Points on a hilly landscape, in no order, each with its height.
From any point a ball rolls to the lowest of the 2 points nearest to it. It stops when none of these is lower. Distance is the straight distance between rows; heights are no part of it.
(693): [  9,   5,  -2, -12, -34,  14,  38, -13, -15,   5,   3, -22,   5,   2,  32,
 -11, -15,   2,  -4,  11,   1,  11,  12,  -9,  12,  -3,   4,   3, -12,  21,
  16, -21, -14]  height 2.32
(1028): [ 31,  -5,  -9,  -9,  -4, -10,   1, -18,   5,  -4,  17,   9,  28,   7,   7,
 -16,   9,  15,   4,  -5,  -4,  11, -29,   6,  12,  21,  21,   6,  -7, -35,
  -3,  48,   9]  height 3.18
(468): [ 18,  -1, -21, -19,   8, -11,   1, -10,  -4,   9, -21,   9,  20,  29,  -2,
 -19, -28,  -2,   2,   2,   8,  -3, -18,  28,  28,  21,  -6,   6,  -5, -28,
   5,   7,   5]  height 2.29
(947): [-15,  -5,  32,   5,   0, -20,  14,  14, -10,  22,   1,  19,  10,  37,   3,
  16, -22,  20,  -1,   6,   2,  12,  -2,  -4, -13,  -3,   1,  29,  12,   9,
 -13, -19,  -5]  height 4.01
(814): [ -1,   7, -21, -24,  -6,  18,  -6, -12, -10, -13, -36,  -7, -19,  16,  -2,
 -20,  17, -21,  -6,   4,   6, -13,  12,  36,  10,  11, -15, -22, -37,   6,
  15, -26, -18]  height 5.69
(637): [ 31, -21,   4, -22,   6, -12,   1,  -1, -10,  -5,  -6,  20,  28,   7, -20,
 -13, -11,  24,   8,  -1,  21,  -9, -40,  14,  -4,  14,  18,   7,  -4, -27,
  -1,  30,  20]  height 3.50
(307): [ 21,   6, -17,   6, -32,  18,  24, -23,  15,  -9, -22,   4,  -3,  -3,  66,
 -24,   8,  11, -13,  25, -21,   1,  -2,  -4,  25, -31, -30,   1,  -9,  45,
  -1, -35, -16]  height 3.30
(1076): [ -7,  19, -23,  19, -25,  15,   3, -12,  34,   5,   0,   3,  -3,   5,  34,
 -13,  11, -14,   4,   3, -21,  21,  23,  -8,  22, -11,  -7,   0, -12,  16,
 -13, -27,   1]  height 8.39
(434): [ 20, -21,  -6, -25,   5,  -9, -23,  13, -10,  -9, -13,   8,  14,  -2, -39,
  -2,   5,   9,   5,   5,  25, -17, -15,  -5, -22,  14,  16, -12,  -5, -11,
  -2,  56,  31]  height 3.74
(1101): [  7,   9, -29, -21,  25,  18,   9,   8,   8,  -3, -10, -25, -25, -18,  -4,
  -7,  -1, -31,  -2,   1,  13,  -4,  18,  14,   7,   7, -10, -40, -12,  21,
  20,   2,   4]  height 2.94
(113): [ -6,  27,  -1,  16,  -3,  -2,   6,  -4,  23,  29,  -9, -10,   9,  12,  35,
  16, -10,   8,   2,  20, -47,  39,   0, -42,  13, -29,   2,  12,   4,   3,
 -21, -16, -23]  height 2.04
(871): [ -3, -10,  43,  37,  39, -32, -25,  17,   4, -17,  30,  44,   5, -13, -30,
  16,   6,   7,  20, -47,  22, -25,  10,  24,  -9,  11,   3,  13,  24, -14,
 -18, -15,  -4]  height 3.09
(1141): [  2,  12,  -9,   7,  -9,   2,  -7, -13,   8,   8,  27,  -2,  -7, -25,  11,
   2,  10,  -9,  13,  -7,  -4,   1,   7, -14,   8,  -4,  14,   8,  -9, -30,
  15,  -1,   2]  height 2.33
(358): [-10,  14,  15,  23, -11,  17,  -1,   6,  -1,  31,  -6,  -9,  -6,   9,  10,
  28,  -4,   7, -11,  24, -41,  29,   2, -40,  -3, -26,   9,   4,  -5,   0,
  -1, -14, -13]  height 1.71
(169): [  5,  34,  20,  30,  -4, -12,   3, -12,  27,  19,   7,  -4,  -8,  -2,  24,
  26,  12,  19,   3,   4, -54,  39, -12, -44,  -3, -32,  22,  13,  13, -16,
 -18,  11, -26]  height 1.50
(302): [ 41,   2, -31, -13, -18,   6,  10,  -4,  25, -21,  11,  -1, -26, -19,  14,
 -34,  18, -10,  14, -10,   7,  -8,  14,   4,  -3,  14,  25, -12,  -7, -19,
 -10,  41,  16]  height 3.32
(759): [ -9, -24,  42,  27,   3,   7,  -5,  40,   0,  -1,  12,  28, -10,  18, -13,
  17, -16,  22,   3, -19,   2, -11,   6,   7, -52,  -2,  16,  24,  35,  10,
  -4,  -9,   1]  height 3.60
(1108): [  1,  -7,  -2, -21,   7, -35,  -6,   9, -23,  13, -35,   7,  17,  12, -18,
  -9, -30,  -9,   3,   2,  26, -20, -24,  20,  10,  28,  10,   2,  17, -20,
 -11, -12,  15]  height 1.85
(747): [  5,  -8,  25,  -3,  19, -52, -29,  33, -20,   0, -23,  21,   3, -10, -28,
   3, -14,  -5,  14, -15,  38, -40,  -1,  14,  -6,  40,  21,  -4,  29,  -3,
 -40, -15,  27]  height 2.92
(939): [-22,   3,   9, -19,   2,  10,  21,   6,   0,  -1,  11, -14,  -8,  -6,  13,
  -3, -17,  18,  -3,  10,  22,   0, -23,   1,  -1,  -2, -25,  13,  12,  11,
  11,  -3,   0]  height 2.95
(551): [ 24, -11, -36, -30,   5,  33,  12,   3,  22, -12, -24, -13,  -6,  -5, -14,
 -17,   3, -31,  12,  -9,  10,  -9,   7,  17,  -3,  10,  31, -33, -17, -10,
  -5,   6,  11]  height 4.04
(104): [  5,  27,  -8,   6, -18,  30,  24,   0,  -9,  11, -36,  -1,  -7,  -6,  55,
 -15,  11,  14, -21,  34, -52,  20,  19, -40,  14, -14,   4,  -9,  -5,  33,
  -7, -31, -40]  height 1.84
(930): [-13,  -1,  25,  14,   1, -48, -11,   9,   0,  -6,  23,  22,   0,   9,  -1,
   8,   1,  23,  16, -23,  18, -14, -14,   9,  -2,  -1,   0,  29,  28, -22,
 -14,  11,   9]  height 2.19
(804): [  4, -18,  19, -15,  26,  13,  -6,  15,  -9, -12,  15,  16,  11,   0, -67,
  20,   4,  -3,  10, -26,  24, -11,  15,  15, -38,   8,   3,   6,   2,  10,
 -13,  17,  -7]  height 7.16
(703): [-10, -14,  18,  -4,  11, -53, -34,  21, -17,   6,  -8,  22,   5, -12, -26,
  17,   9,  14,  22,  -5,  17, -45, -15,  -7, -21,  19,  28,  15,  22, -26,
 -30, -16,  41]  height 2.74
(988): [-23,  -1,  23,  20,  14, -23, -20,   9,   1, -18,  31,  12,  -9,  -4, -33,
  22,  25,  20,  17, -26,  24, -29,   0,  15, -33,   2,   2,  31,  19, -19,
 -25,  25,   7]  height 1.75
(266): [ -8,   0,  -3, -30,  -7,   3,  43, -12, -29,  -9,  -5, -19,  12,  28,  51,
 -20, -33,  14, -18,  23,  -6,   7,  -2, -12,  14,   4, -21,   3,   8,  21,
  15, -13, -27]  height 2.17
(845): [  5,  -4,   0,   4,   7, -35, -16, -14,  -8,   8,  22,   6,  31,  -5, -39,
  12,  22, -13,  17, -27,   8,  -1,  -2,   8,  12,  21,  29,   4,  -7, -23,
  -9,  19,  20]  height 3.23
(714): [-11, -21,  21, -21,  14,  18, -14,  27, -23,  -6,   0,  19,  14,  -4, -48,
  10,  -1,  -3,   4,  -7,  23, -18,   3,  16, -33,  25,  15,   4,  17,  -5,
  -9, -12,  13]  height 7.24
(919): [-13, -16,  48,  25,  11,  -9,   4,  21,   9,   7,  13,  29,   6,  43,   0,
  16, -12,  28,   8, -14, -13,   8,  -9,   9, -35,  -7,  22,  35,  31, -10,
 -12, -11,  -2]  height 3.78
(895): [ -6, -15,  37,  33,  18, -48, -33,  17, -10,  -9,  21,  39,  13,  -5, -38,
  23,  28,  14,  22, -30,   7, -41,  -3,   3, -20,  17,  25,  10,  19, -14,
 -26, -12,  18]  height 2.93
(115): [  3, -22,  13,  -3,   4,   3, -24,  23, -12, -10,  -7,  22,   4,  14, -28,
   4, -19,  -8,  -6, -16,  30,  -6,  13,  17,   0, -10, -25, -18,  -9,   3,
  15,  19,  -6]  height 4.36
(1011): [-36, -22,  22,  24,  17,   8, -28,  17, -19, -19,  -9,   7, -14,  -5, -20,
  14, -11, -16,  -9, -13,  22, -13,   5,  12, -12, -33, -45, -13,  11,  20,
  26, -20,  -6]  height 5.38
(275): [ -8, -10,   7,  20,  11,  31, -11,  18,  -3,  -3,  -2,  -5,   0, -14,  12,
   8, -16,   4, -17,   6,   6,   4,   9,   6,   8, -42, -40, -19,   0,  10,
  40,   0,  -1]  height 5.42
(300): [-35, -13,  12,  20,  11,   8, -13,  24, -21,  -2,  -7,  -8,   6,  -5,   7,
  11, -20,  -4, -20,   5,  14,  -6,   9,  24,  15, -27, -44, -10,  21,  31,
  21, -12,  -1]  height 5.04
(618): [ 45,  -5, -19, -18, -24,  -3,  28, -12, -13,   4,  -8, -18,   7,  -2,   2,
 -33,   7, -12,  -4,  24, -15,   7,  12, -17,   3,  37,  36, -20,  -2, -20,
   6,  12,   9]  height 1.42
(151): [ -4,  10,  -5,  -9, -16,   8,  -6,   2,   7,  13,  -1,  -4, -25,  -8,   8,
  -4,  12,  -7, -10,  18,  -4,   7,   1, -29,  -5,   6,   7, -13, -23,  16,
   0,   2,   5]  height 1.37
(878): [-12,  -3,  31,  25,  -9,  -3,   0,   4,   2,   4,  28,  -8,  -8,  -4,  -3,
  37,   0,  25,  18, -13,  -3,   0,   0, -11, -28, -27,  11,  27,   7, -10,
  -6,   8,  -2]  height 3.07
(892): [ 18,  -2, -14, -22,   1, -29,  -1,  -8, -16,  17,  -6, -22,   1, -25, -22,
  -4,  11, -12,   7,  19,  -5, -21, -17, -12,   2,  33,  36, -11,   5, -38,
   2,  -7,  32]  height 2.10
(58): [-10,  -4,  -1,  30,   8,   9,  -7,  -5,  11, -11,  20,   2,   7, -14, -16,
  21, -12,  -6,   8, -31,  18,  -3,  13,  25,  -2, -30, -34,  14,  14,  13,
   4, -15,  -7]  height 6.50
(1048): [ 18,  -1, -17, -17,  -3,  27,  44,   6, -16,   4,  -1, -50, -22, -24,  19,
 -17,  -6, -14,  -9,  10,  -8,   2,  15, -10,   3,  16,  26, -33,   7,  28,
  17,  15,  -3]  height 2.46
(183): [ -2,  -2,  -8, -32,  15, -52,  16,  -7, -19,  20, -14,  -9,  19,  17,   0,
  -9, -19,   4,  10,  22,   7,  -9, -19,  -9,   9,  33,  12,  15,  22, -20,
 -15, -12,  19]  height 1.57
(390): [-13, -23,  46,  42,  -1,   8,  -3,  18,   3, -13,  19,   4, -12,   1,  -9,
  31, -14,  19,   7, -17,   4, -12,   3,   5, -48, -40,  -8,  28,  34,  13,
   1, -10,  -1]  height 3.40
(122): [  9,  11, -34, -12, -12,  26,  35,   0,   3,  -7, -29, -23, -35,  -7,  49,
 -48,  -8, -10, -14,  11, -16,   2,  11,   2,  19,  14,  -3,  -4,   2,  43,
  -6, -11,  -7]  height 3.77
(90): [  0,  -2,  29,  -3,  13, -35,  -6,  16, -13,  -1,  -9,  16,   8, -16, -29,
   6, -22, -16,  14, -23,  44, -22,   9,  26,  13,  25,  -1,   2,  19,   0,
 -24, -22,   2]  height 3.10
(1155): [-13,  18,  -7, -32,   7,  -5,  19, -12,   8,   7,  11, -22,  13,   3,   2,
 -10,   2,  13,   4,  26,  -3,   7, -26, -16,  -7,  41,  14,  11,   8, -15,
 -23,  13,  14]  height 1.56
(506): [  1, -24,  12,   1,   6,  -9, -33,  24,   8, -14,  -2,  24,  10,  12, -23,
   0,  -9,   5,   3,   1,  18,  -1, -12, -11, -16, -15,  -7, -22,  -4, -18,
   9,  46,  19]  height 4.02
(731): [-16,   7, -20,  28, -15,  23, -11, -24,  29,   2, -20, -13, -20,   6,  30,
  18, -12,  -3,  -9,   1, -21,  14, -15,   2,  -3, -56, -34,  17,  11,  19,
  -3, -16, -13]  height 5.16
(210): [ -6,  -7,  21,   2,  -5,  -5, -22, -19, -16, -14, -11,  27,   6,  24, -37,
  19,  12,  -7,   3, -19,  16,  -7,  -3,  18,  -6,  -6,  -9,   2, -31,  -8,
   9, -27, -23]  height 7.67
(521): [-18,  10,   5,  11,  -9,   0,   2, -20,  15,  11,   7, -11, -14,   2,  16,
  27,  -2,  13,  -8,  10,  -5,  19, -16,  -6, -13, -41, -33,  33,  16,  20,
   2, -15,  -6]  height 5.79
(11): [ 21,   6,  -3,  17, -25,  33,  28,  -4,   8,   6,   2, -16,  -1, -14,  24,
  -3,   5,  -1,  -7,  18, -17,  17,  28, -18,  10,  -7,  -1, -17, -23,  52,
   1,  -9,  -7]  height 1.72
(828): [  3,  -5, -13,  17, -11,  29,   0,  -4,   5,   8,  -4, -22, -13, -28,  14,
  12,   3,   3, -17,   8,   1,  -2,  10, -13,  -7, -35, -18,  -9,  -5,  60,
  12,   1,  -7]  height 0.97
(1137): [ -5,  -5,  12,   3,  12, -11,  -5,  23, -27,   0,  -5,   0,   2,  -7,  -4,
  -2, -29, -15, -14,  -6,  30,  -6,  19,  29,  24,   0, -30, -18,  14,  11,
  25,   2,   0]  height 4.68
(863): [  7,   2,  12,   6,   7, -28,  -7, -10,  -7,  -3,  15,   7,  11, -14, -24,
   7,   1, -16,  12, -24,  28,  -3,   7,  22,  22,  13,   2,  -5,  -8, -22,
   5, -13,   3]  height 3.34
(27): [ -2,   7, -21,  21,  -2,   2, -30, -20,  45,  -9,  10,  24, -12,   5,  -7,
  -1,  29, -11,   5, -24, -19,  21,  -6, -14, -11, -16,  18,   1, -29,  -9,
 -19,  24,   0]  height 7.71
(244): [  1,  -8, -11,   0,  29,  -5, -30,   6,   9, -13,  26,   8,  23,  -5, -52,
  19,  22,  -6,  17, -25,   4, -13,   7,   1, -26,  -2,  12,  -3,   1, -20,
 -18,  48,  19]  height 0.87
(516): [-22,   5, -12,  -5,  27,  26, -20,   7,  28,  -9,  -1,   7,   1,  -5, -18,
   5,   1, -19,  -1,   5,   8,   6,  -1,   7,   2,  -8, -23, -25, -14, -14,
  16,  -1,   5]  height 3.62
(1148): [-17,  15,  -6, -22,   9, -42,   8,  -4,   1,  26,   8,  -9,  18,  22,   1,
   5,   2,  18,  14,  23, -17,   4, -19, -30,  -7,  29,  17,  27,  10, -17,
 -35,  16,  16]  height 1.19
(78): [  4,  12,  -1, -11, -15,  -7,  28, -12, -11,  -3,  -2, -15,  10,  14, -16,
  -8,  -7, -17,  -3,  -2,  25,  10,   9,  21,  16,  26, -10, -11, -11,  24,
   3,  -9,  -8]  height 4.63
(598): [ -6,   0,  22,  -6,  27, -20,  18,  22, -27,   2,  -3,  -8,  -5, -20,  14,
  -5, -33,   8, -11,   2,  33, -19,  -9,  27,  26,   9, -29,   0,  30,  20,
  22, -22,   5]  height 4.93
(860): [ 16,  13, -21, -22,  -8,   5,  42, -28,  -5, -11,  -4, -18,   1,   9,  48,
 -38, -20,  14,  -7,  26, -21,  14,   4, -32,  10,  29,  -8,   8,   6,   4,
  -2,  -1, -26]  height 1.58
(57): [ 11,  -9,  -1, -25, -18, -25,  36,  -8, -37,  12,  -9, -30,   6,  12,   8,
 -18, -18, -12,  -3,  20,   0,  -1,  -1, -22,   2,  37,  27, -10,   9,  -3,
  11,  -1,  -5]  height 1.74
(474): [-13,   8, -11,  20,  -2,  -2,  -2, -17,  10,  18,  15, -15,  -3, -25,  13,
  21, -16,   8,   0,  -1,  12,  -4,  -1,   8,   9, -30, -29,  27,  22,  20,
   8, -18,   6]  height 6.15
(1004): [ 13,   2, -34,  -3, -15,   5,  48,  -4,   2,   4, -14, -47, -30, -18,  32,
 -28, -10, -28,  -6,  -4,   0,  -7,  16,   4,  13,  14,  15, -21,   8,  38,
   6, -12,   5]  height 3.00
(489): [-14,  16,  13,  -9, -16,  17,   4,   4, -13,  15, -24,  -9,  -6,   9,  27,
   5,  11,  11, -20,  38, -48,  34,  -6, -49,  -6, -23,   4,  -7,  -6,  10,
   7, -26, -29]  height 1.29
(579): [ 14,  -6, -11,  -5,  20,  22,   0,  -2,  10,  -7,  17,   8,   3,   2, -34,
  20,   2, -14,   9, -27,   9,   3,  23,  20, -11,  -7,  -5,  -4, -19,   5,
   4,  23, -13]  height 6.99
(923): [ 18,   4, -27,  -8, -14,  31,  27,  -7,  -2, -14, -25, -20, -20,  -4,  43,
 -31,  -5,  -5, -19,   5,  -2,  -9,  11,  31,  25,  -5, -20, -15, -15,  25,
  19, -16, -15]  height 4.52
(299): [ 18, -13, -13,  20,  17,   7, -42,  -9,  27, -17,  15,  27,  -4, -11, -27,
   2,  39, -13,   6, -24, -40,  17,  -1, -25, -22, -23,  19, -13, -24, -26,
  -4,  45,  -8]  height 7.43
(680): [ 15,  -3,  -5,   1,   1,  17,  -5,  13,   8,  -5,   9,   9,   1,  -4,  13,
   0, -23,   6,  -3,  -6,   9,   6,   3,  20,  16, -27, -21,  -7, -13, -18,
  32,  18,  -9]  height 5.80
(404): [ 13,  -3, -24, -11,  -8,  37,   9, -10,  14,  11,  -2,  -9,  -1,  -4, -15,
   3,   3, -22,  14, -15,  -8,  -4,  17,   2,   1,  13,  33, -11, -30,  -8,
 -12, -16,  -4]  height 4.40
(181): [  9,  12, -21,  -5,  -7,  -7,  21,  -4,  21,   3, -16, -14, -30,  -4,   7,
 -30,  15, -24,   0,  20, -13,   5,  15, -19,  13,  34,  11, -27, -21,  19,
 -11, -11,  24]  height 1.99
(640): [ -5,  -1,  15,  17,   7,  -4, -14,   1,  14,  10,  20,   3,   0,  -3,  -6,
  22,   3,  11,  14,  -2,  -9,   4,  -4, -14,  -3, -12,  11,   5, -11, -26,
   1,  13,   6]  height 2.73
(373): [-23, -10,  25,  17,  -5,   2, -20,  -8,  -7,   2,  -6,  10,  -8,  22, -24,
  28,   8,  -2,  -5,  -1,  -8,   9,  -2,   0, -23, -22, -10,  13,  -9,  -2,
  12, -30, -15]  height 7.49
(36): [ 22, -12, -14,   3,  30,  20, -20, -17,  12, -13,  24,  23,   5,  -3, -41,
  12,  34, -15,  11, -34, -20,   5,  15,  -1, -13, -18,  14, -11, -36, -12,
   9,  28, -16]  height 7.21
(544): [ -7,   2,  26,  -1,   2, -17,  12,  10, -28,   0,  -1,  23,  12,  29,  19,
  -4, -30,  23, -14,   6,   9,  -7,  -8,  33,  23,   3, -40,  27,  24,  -1,
  18, -28, -15]  height 7.64
(979): [-19,  21,  -1, -29,  -9,  12,  11, -20,   9,   1,   9,   3,   2,  16,  17,
  -9,  13,  19,  -3,  30, -21,  30, -26, -33, -12,  13,   5,  21,  10,  -8,
 -17,   7, -11]  height 2.01
(641): [ -6,  12, -25,  11, -20,  28,   2, -10,  -2,   0, -13, -12,   8,  12,  35,
  -4, -18,  13, -24,  12, -10,   5,  11,  37,  25, -27, -48,  10,  -1,  17,
  20, -12, -20]  height 6.91
(605): [ 12,  11, -13,  23, -19,  30,  30,  -6,   9,  -8, -39,   4,   2, -22,  71,
 -31,  18,  12, -20,  37, -45,  13,  19, -21,  32, -13, -18,  -4,   7,  57,
 -22, -36, -16]  height 2.52
(815): [-12,  16,   8, -12,   7,  20,   2,  -5,  12,   0,  10,   3,  -2,   7,   3,
  -6,   2,  19, -11,  25,  -4,  29, -19,  -4,  -6,   4, -16,  11,   4, -12,
   8,  15,  -9]  height 2.44
(799): [-16,  -3,  23, -15,  -2,  -8,   1,   3, -14, -11,  -7,  21,  10,  22,   8,
  -5, -17,   8,  -3,  -4,  26,  -9, -16,  24,  14,   0, -17,   5,   2, -13,
  11, -30,  -7]  height 7.81
(360): [-35, -21,  28,   6,   3,  22, -25,  19, -22,   2,  -9,   9,   5,  12, -48,
  21,   4, -16,  -5,  -4,   3,  -7,   7,  -5, -30,   5,   3,  -1,  -1,   5,
   0, -24,   2]  height 7.33
(825): [ -4,  -9,  -4, -31,  -5,  13,  33,   8, -40,  10, -11, -36, -12,   0,  12,
 -26, -24,  -3, -12,  16,   1,   3,  -2, -12,   4,  29,  19, -15,   4,  19,
  20,  17,  -4]  height 2.06
(673): [ 33,  15, -19,  -2, -24,  16,   1, -10,   9,  -4,  22,   6, -19, -20,  21,
 -23,  23,  -5,   3,  -6, -14,  11,  16, -14,   4,  12,  26,   1,  -7, -23,
   5,  20,   3]  height 2.80
(881): [ -6,  21, -16,  25, -19,   3,  -6, -13,  50,  -7,  12,  11, -13,   0,  21,
  -5,  15,  -6,   4,  -7, -23,  29,   4, -17,  13, -13,   6,  -3, -11,  -4,
 -20,  13,   0]  height 8.04
(802): [ 15,  13, -12,  13,   3,   3, -23,   5,  18,  17,  22,  -7,  10, -25,  -9,
  20,  36,  11,   5,  -1, -42,   6,  -4, -32,   9,  11,  39,  -6,  -7, -43,
 -10,  31,   9]  height 1.45
(555): [ 42,  12, -21, -18, -15,  -4,  37, -19,   0,  -3, -15,  -8, -12,  -4,  33,
 -46,  -1,   2,  -2,  31, -31,  10,   6, -37,   7,  40,  31,  -4,  -6,  -4,
 -13,   5,  -9]  height 1.03
(297): [ -7,   9,   9,  -3,   3, -26,  18,  -7,  -5,  20,   2,  -5,  15,  26,   1,
   1, -19,   4,   8,  15,   5,  12,  -3,  -8,  13,  14,  -7,   3, -14,   8,
  -4, -10,  -3]  height 4.31
(809): [  8,  -3, -19,   3, -30,  13,  27, -23,  12,  -8,  -2, -14,  -2,  -6,  47,
 -12,  -1,  15, -26,  18,   0,   0, -16,  -5,  16, -23, -36,  -2,   1,  71,
   1,  -8,  -5]  height 2.77
(31): [  6,   1,   8,  15,  28,  -9,  -2,   3,  15, -10,  35,   5,   4, -14, -35,
  23,  -9,  -2,  20, -42,  32, -13,  24,  29,  -9, -12, -19,  17,   4,   8,
  -7,  19,  -8]  height 6.76
(586): [-16, -15,   8,  27,  35, -25, -37,  11,   9, -28,  30,  12,  20,   1, -44,
  26,  47,  11,  27, -40,   2, -29,  -1,   9, -38,  -5,  14,   9,   6, -33,
 -32,  54,  10]  height 1.30
(243): [-10, -21,  14,  24,   9, -42, -37,  -3,  -3,  -3,  21,  18,  48,  -2, -27,
   9,  37,   6,  12, -32,   0, -12, -20,   8,  -4,   1,  42,  18,  15, -32,
 -24,  25,  29]  height 2.96
(1100): [-22,  -5,  13, -11,   5, -27, -28,  10,  -9,  12,   8,   0,   5,  -6, -20,
  26,  27,  19,  15,  12,  -4, -23, -24, -32, -24,   9,  27,  14,  11, -35,
 -19,  -5,  34]  height 2.55
(520): [ -4,  -5, -16,   0,  -2,  22,  19, -16, -12,   1, -11, -34,  -7, -13,  28,
  -1, -10,   3, -22,  10,  17,  -9, -13,  17,  12, -20, -30,  -6,  -4,  72,
  20, -10,  -4]  height 1.87
(1064): [-22, -11,  19,   5, -14, -41, -35,  -9,  -5,  -4,  15,  28,  19,  21, -13,
   7,  18,   0,   5, -26,   6,   5, -23,   2, -16,  -5,  18,  33,  21, -31,
 -18,  14,  18]  height 2.59
(23): [  1,   2, -31, -17, -14,  24,  13,   1,  -7, -34, -36, -21, -14,   3,  17,
 -29,   6, -30, -14, -10,  14, -26,  17,  56,  21,  -3, -18, -40, -17,   6,
  22, -26, -14]  height 5.22
(456): [-30,  -3,   8,  -9,  -7, -10, -16,  10, -27,  23,  -9,  -8, -19,  -1,   5,
   4,   0,  -4, -12,  20,  -7,   5,  -6, -33,  -8,  -6,   0,   2,  -1,   4,
  18,  -7,   6]  height 1.86
(237): [ 18,  10, -11,  -7,  -4, -11, -13,  -2,  -2,  22,   1, -11,   0, -18,  -1,
  -6,  15,   4,   1,  29, -22,   1,  -7, -35,   6,  22,  24, -11,  -9, -34,
   5,  18,  25]  height 1.83
(1154): [ -4,  19,  10,  21, -12,  -5, -17,  -5,  27,  18,   7,   7,   9,  -2,   7,
  15,  28,   5,   0,   8, -54,  37, -19, -48,   5, -10,  38,  -4,  -8, -33,
 -23,  16,   1]  height 0.99
(696): [-25,   6, -23,  22,  10,  39, -19,  -9,  36,  -8, -11,  -4, -15,  -4,  -1,
  11,   2, -13,  -4,   0, -10,  12,   5,   8,  -9, -37, -31, -12, -10,   8,
   3, -11,  -4]  height 4.25
(129): [  2,   2,  -3, -20,  -9,  16,  14,  -4, -12,  15,  -2, -14,  12,   4, -35,
   3,   2, -22,   5,  -1,  11,   3,  11,  -1,   0,  28,  24, -14, -16,   3,
  -3,  -7,   4]  height 4.64
(157): [  2,  10,  -6,   3,  -8,  -3,  20,  -8, -10,   3,   2,  -2,  23,  23,  27,
  -8, -35,  14, -13,   4,   8,   3,  -3,  28,  37,  -7, -38,  21,   6,   6,
  11, -11, -20]  height 7.40
(563): [-24,   6,  16,  -6,   8, -41, -14,  21, -17,  20,  10,   2, -18,   1,  -2,
  12,  -2,  18,   1,  24,   2, -13, -10, -23, -12,  10,   4,  16,  15, -17,
   2,   6,  25]  height 2.27
(471): [  4,   7, -18,  15, -19,  25, -12,  -8,   5,  -2,  -7,  11,  -2,  18,  24,
  -5,  -9,   6, -16,  -6, -16,  23,   7,  25,  13, -30, -28,  13, -10, -13,
  20,   7, -24]  height 6.31
(831): [-16,  -1,   6, -13,   1,   2, -13,  -4,  -1, -10,  17,   5, -26, -23,  -5,
   4,  -1,   1,  -2,  -3,  25, -14, -10,   0, -19, -15, -22,   7,  -3,  -6,
  19,   4,   3]  height 3.41
(366): [ 23,  -3, -21, -11, -10,  28,  10,   2,  30, -21,  -6,   5, -15,  -9,  15,
 -19,  -3, -18,  12, -11,   8,   4,  12,  -3,   5,  -8,   5, -31, -24,   4,
   3,  19,   4]  height 3.55
(1159): [ -6,  -3,  -3, -13,  30,   7,  -4,  14,   0,   2,  -6, -11,   5, -12,  -8,
   1,  -6, -19,   4,  11,  10,  -2,   1,   7,  17,  13,  -9, -38, -10, -18,
  24,  -3,  16]  height 3.31
(209): [ 20,   7, -30, -11,  13,  29,   9,   7,  15,   1, -17, -13, -34, -17, -10,
 -21,  24, -36,  -8,  11, -10,   2,  33,   2,   6,  21,   7, -27, -24,  25,
  -3,  -1,   8]  height 2.50
(240): [  4,  -5,  33, -10,  -2,  -2,   0,  -1, -30, -20, -22,  11,   5,  13, -20,
  11,  -3,   0,   3, -13,  32, -20,   2,  44,  12,   1, -28, -12, -22,   1,
  15, -36, -29]  height 7.83
(368): [ 34,   1, -23, -20,  -5,  -1,  11, -15,   0,  -6,  10,   7,  25,  15,  -6,
 -32,  -3,  -6,  -9, -10,   6,  15, -10,  33,  18,  25,   6,   1,  -3, -26,
  10,  33,   0]  height 2.78

For each start below, name the point where the ball stops.
(799) | (300)
(506) | (1148)
(845) | (244)
(240) | (151)
(31) | (151)
(78) | (1141)
(814) | (555)
(23) | (555)
(129) | (1141)

Call two points neighbours if one is among the 2 nearest of the other. Go from one point of each pair to the other, from neighbour to neighbour, staying as low as possible. Name the highest point that can't be avoided.
(828), (555) | (693)
(1154), (489) | (113)
(151), (244) | (871)
